Each row is a point on a landscape with many valleys, with its height.
A ball rolls from a point to the lowest of its 2 nearest points, and stops where none of them is lower. Distance is the straight distance between rows; heights are no part of it.
Buri: [ -8  -6 -13 -16   6 -17   5   3  -5  15 -17 -13  10   8  -8   5  12  19
   5 -17  11 -25  -1 -17 -14]  (h 59.5)
Goged: [ 4  3  7  5  2 21  8 -2  8 -5 -8 -6 -2  2 -4 11 -5  7 -3 -5 -1 16 -8  1
 16]  (h 56.8)
Kigif: [ -1   5 -14   3 -21  -8 -15  15  -2 -24  17  16  -9  -7   2  -8   5 -13
   6  11  -5  10   1  -1  14]  (h 69.0)
nik: [  7   9  19   1  14   9  12   7   6  -3  -6 -14   4  10  -3  12 -12  18
 -11  -6   7  12 -13  -7  24]  (h 51.4)
kel: [-1  8 21  5 -4  3  3 -3  0  4 14  6 -1  1 20  3 -1 -7 -3 12 -7 18 -6 -4
  6]  (h 40.3)
Nuket: [ -9   2  -1  -4   9  21  -1   0  13  -6  -4   7  -3  -3   5   1 -12  -1
 -22  -3   1   3   4   3   0]  (h 25.6)
kina: [ -4   7   5  -8   3 -29   2   1  -8  32  -3 -16  12   4   5  -4 -10  -8
  18 -26  -1 -16  -4 -15 -13]  (h 25.8)
Gen: [  1  19   3   4  -5 -18  -1   7  -1  14   7  12   6  -1  22   6   1  16
  19  -2   1   9  -2  -2   0]  (h 43.3)
busiz: [  6   2 -25  12  -5 -11  -8   4  -1  -5   6  11  -2 -16   2 -16  -2   2
  14   4   0   5   8  12   2]  (h 79.8)
dibi: [  9   2  19  -3  16   4   8   8  -9  10   6 -11   6  16   6   5  -9 -21
 -18  16  -2   4  -8  17   5]  (h 44.6)
bopi: [  3 -11 -19  -7  -7 -13   6 -10 -13  -6 -17  -3  -8   0 -23   9  23  -3
  11  13  11 -11   2  22 -19]  (h 23.6)
Vamib: [ -6   4 -13  -2  -1  -4   4   0  -3  11  -9  -4  -5  -8  -3   2  -3 -15
   9 -10  -6  -6   6  15  -7]  (h 39.9)
mar: [ -3   3   0 -11  10  -8  -1  23   4  -4  -2  -1  11  14   1   7   8  24
  -9  -6   9 -10  -3 -14  17]  (h 24.8)
Nisaf: [22  6 -1 17 13  7  2  9 -3  7  6  1  8  1 -3 -1 -8  4  0 -4 -2 13  1 28
  8]  (h 87.4)
ror: [  8  15  13   9   2  -8   1  15   7   8  13 -10   6   7   9   0 -16  -8
  -1  -5  -3   9 -13  -2  11]  (h 39.4)
fival: [-19   4  -9 -22   3  -1   5   2 -10  -5 -10  23  -2   0  17   9  17  21
 -10  12   7  -4  12  -2  -8]  (h 6.8)
mig: [ 10  10   0  11  -3  -6  -6   7  14   6   0  -5   9   5  -3   1  -9  18
   9 -22   4   4  -8 -15  10]  (h 65.0)
Tate: [ -1  -7 -11  -2 -14  -4 -14   5 -12 -18  11   9 -11  -6  -1 -14   9 -25
   2  24  -7   1   8   9   2]  (h 72.7)
levof: [-10 -13 -26 -12  -2 -13  12 -14  -9  -2 -29   5  -7 -16 -27   5  23   5
  10  11  14 -16   6  17 -32]  (h 32.9)
Mevi: [ 21  -5   8  10   7  -4  -2   6   0  -9  12   0   7   6 -12   6  14  29
  -9   3   6  -1   2  -2  15]  (h 34.6)
dide: [ 16  -3  14   2  13  16   0   9 -12  -8  10  -6   1  15  -7   2  -4  -6
 -30  21   1  12  -6  16   8]  (h 49.3)
vaz: [15  4 -8 22  0 -4 -4 -1  1  9  7  0  8 -8  2 -7 -6  2 18 -4 -2  9  3 17
  0]  (h 83.9)
duvok: [ -5  17   1   3  -4  -7  -1   1   3  14   7  13   1  -5  26  -1 -10  -3
   6  -5   0  12  -2   6  -3]  (h 35.8)
mer: [  6  -3   5  15  -2   0  -7 -13  20   7   2  -8   9   0  -1  -8 -18   3
   8 -24   1  -2  -6 -23   0]  (h 71.2)
Legib: [ -8  -9  -1 -12   7 -25   2  -4  -7  29  -4 -10  15   1  -1  -4   1   3
   8 -20   7 -28   0 -21 -17]  (h 44.9)
turi: [ 10 -13   5  -1  -1   0  -8   5  -9  -8  10  -8  -2  11  -9  -5   1 -29
  -6  15  -3  -5  -1  11  -1]  (h 58.0)
Rem: [-11   7   8  -6  -3 -14   1  -1   2  24  -7 -11  -1  -8   4  -2 -12 -17
  17 -24  -9  -8  -3  -8 -13]  (h 4.6)
Kefet: [-17 -16 -15 -13  -2   0  -2 -19   3   6 -21   2   1 -15 -14  -7  12  14
   4  -9   2 -29  10 -14 -30]  (h 51.2)
Sal: [  5 -15   6   1  -3  17  -4  -8  -3 -10   0 -12  -8   3 -11 -10 -10 -30
  -7   8  -9  -2  -1  14  -6]  (h 54.6)
pid: [ 27 -14  -7  10  13  -2   0   0  -5  -6   2   0   8   4 -20   6  16  24
  -3   7  12  -7   8  17   2]  (h 41.0)
Vosuf: [ -7 -11  10   5  -4   8   0 -23  12   5   0  -7  -1  -6  -1   0   2   7
  12  -9  -5 -13   3 -28 -10]  (h 65.9)
Dovu: [  7 -14  12  12   1   5   2 -27  11  13  -3 -19   5  -2  -8   1 -12   5
  14 -18   1 -13  -3 -23  -1]  (h 72.3)
gito: [  4   7  26   3   8   8   7  12  10 -10   6 -13  -1  13  -5  12  -9   4
 -17   6   4  11 -19 -21  21]  (h 44.7)
daru: [ -8   4  -5 -17   9 -15   8  11  -3  13 -21 -13  14  16   2   3   7  23
   5 -19  10 -12  -6 -17   6]  (h 50.8)
gogud: [ -9   0   5 -10   1   1   4  -6  -5   7  -2   3  -9  -7   8   1   2 -13
   0   4  -9  -4   8  13  -9]  (h 45.1)
Masef: [  2 -15   0  19 -16  15  -4 -27  -4 -18  -3   5 -14 -16  -5 -15   2  -8
  15  11 -16   8  10   6  -6]  (h 53.4)
Nir: [  6  10   4   7   0  -6   5  12  -3  10   5 -12   0   5   5   2 -12 -25
  10  -3 -10  10  -7  13   6]  (h 31.3)
kefuz: [ 10 -13  13  -3   3   6   2   0  -4 -10   8  -9  -3  20 -10   4   9 -10
 -14  16   3  -2  -9   5   8]  (h 54.0)
Milib: [12 -4 23 11  6  5 -2 -5 -2 -1 24  9  5  6  9  2  5 10 -7 19 -1  5  1 -6
  7]  (h 34.0)
baz: [-13  -3   7 -10   1   9  -6   6  13 -12   4   2  -2   6   3   3  -5   5
 -17  -1   3  -9  -2 -23   9]  (h 26.7)
tuva: [-13  -3 -14 -19   4   0   4   4   0  -4 -16   8   0   7   3   8  15  23
 -13   2  11 -15   6  -2   0]  (h 15.8)
Pumum: [-15 -13   2  -9  -3   8   0 -24   7   9  -8   3   0  -9   1  -1   8  15
  -1  -9   2 -22   7 -30 -19]  (h 59.6)
Meno: [  2  -5 -25  14 -13 -14 -15   0  -6 -18  11  12  -4 -16  -8 -22   2 -14
  16  18  -6   0   9   5  -1]  (h 76.1)
Fefak: [ 10   3  16  12 -11  15   3  -6  -9 -10  14   2 -10   0   5   2   0 -11
   5  17 -10  27  -5   6   9]  (h 45.6)
dip: [ -2 -12   0   1 -11  11   0 -25  -9 -15  -3  11 -17 -14  -2  -5  11 -12
   2  15  -9   0  11  16 -13]  (h 56.9)
lod: [ 11  -9   8  18 -13  19   1 -22  -7 -11   5   2 -10  -4  -1  -4   4  -7
  12  13 -11  21   4  15   2]  (h 49.6)
ziti: [ -9 -16 -21  -3   0  -5   6 -18  -7   7 -21   2   1 -22 -19  -6  13   7
  11  -1   7 -22   9   5 -38]  (h 42.4)
dezif: [  4  -7 -11   7  -2  20  -6 -16  -6 -14   1  19  -9 -11   1  -7   0  -7
 -12  13  -4   7  15  27  -5]  (h 59.7)
kuz: [ -9   9 -10  -4 -15   3  -4  12   0 -20   1  10  -9  -5   5   1   6  -7
  -2   2  -3  13  -2  -4  12]  (h 65.1)
guri: [ -8   0 -23 -13   9  -4  -3  16  10  -2 -12   5  10   8  -4   1   9  23
 -11 -11  11 -14   5 -12  -2]  (h 24.6)
Zosok: [ 14   3  13  16   3   3 -10   2  11 -10  20   3   7   2   1   1   2  17
  -6   1   1   8  -3 -12  14]  (h 27.1)
Gofu: [ -1   7   3   3   4  15  -7   9  14 -11   9   9   2   5   3  -1  -6  10
 -19   1   3   7   0 -11  15]  (h 19.5)
vus: [ -9  18   3   2   3   9  -3   4  12  11   1  10   1  -5  16  -4 -19  -8
 -14  -7  -2  14  -1   5  -1]  (h 30.6)
gub: [ -2   6  -7   3  -7   8   2  11   7 -11  -4  -3  -4   2  -5   4  -1   0
   3 -12  -1  10  -2   2  12]  (h 60.9)
momid: [ 10  10  16   7   7   1   3   7  15   5  -4 -10  10   8  -4   8 -18  24
   2 -23  10   9 -19 -21  19]  (h 58.5)
Zudo: [  0  -9   0  -6   4  20  -1  -5  -7 -11  -2   2 -10   5  -5  -3  -5 -26
 -24  16  -4   7   4  25  -2]  (h 51.8)
baral: [-28  10  -6 -23  -9  -4   4  -5 -10   6 -10  20  -8 -11  18   4  16  12
   4   7  -1   2   8  -8 -15]  (h 16.1)
fugi: [ -4   4   1 -10   3 -16   4  16   3   5  -3 -15   8  13   0   6  -2   4
   6 -16   6  -9  -7 -15  10]  (h 37.8)
mez: [ -2  14  -1   6  -4 -17   2   4   0  21   5 -11   1  -5  10  -3 -12 -21
  23 -14 -10   1  -7   4  -4]  (h 20.2)
zume: [ 14   8   8   3   7  -4   5  20 -16   1   9  -8   1  13   3   1  -4 -19
  -4   9  -3  14  -6  24  16]  (h 38.8)
Bak: [ -3   3  16  -8   1   1   2  14  15  -9   5 -11   4  12  -1   5 -11   1
 -11  -8   4  -2 -17 -31  16]  (h 36.1)
fenek: [ -8   2 -10 -10   6   8   1   7  -4  -1  -3   9  -4  -4   3   2  -5 -19
 -18   3  -2  -1   9  26  -4]  (h 49.1)
tes: [ -3  -4 -17  -8  -3 -14   4   0 -13  -2  -6  -1  -9  -5  -8  -1  13 -12
  13  10   0  -9   8  15 -12]  (h 32.2)
gulam: [-20   8  -7  -4  -9   0  -4  -9   5   8  -1  20  -7 -17  19  -3   1   8
   8  -1  -4   3   9  -7 -17]  (h 6.7)

Call two points neighbours if one is among the 2 nearest of the other. Go from one point of each pair to the other, from neighbour to neighbour, staying as low as possible. Name the highest point that can't be avoided.
gulam / fival: baral
gulam / Gofu: duvok
bopi / Rem: turi

Where does a ball stop that starts at each point below?
vaz: Gofu
mig: Gofu
Sal: bopi
Dovu: bopi
daru: fival
dezif: bopi
gub: Gofu
turi: Rem
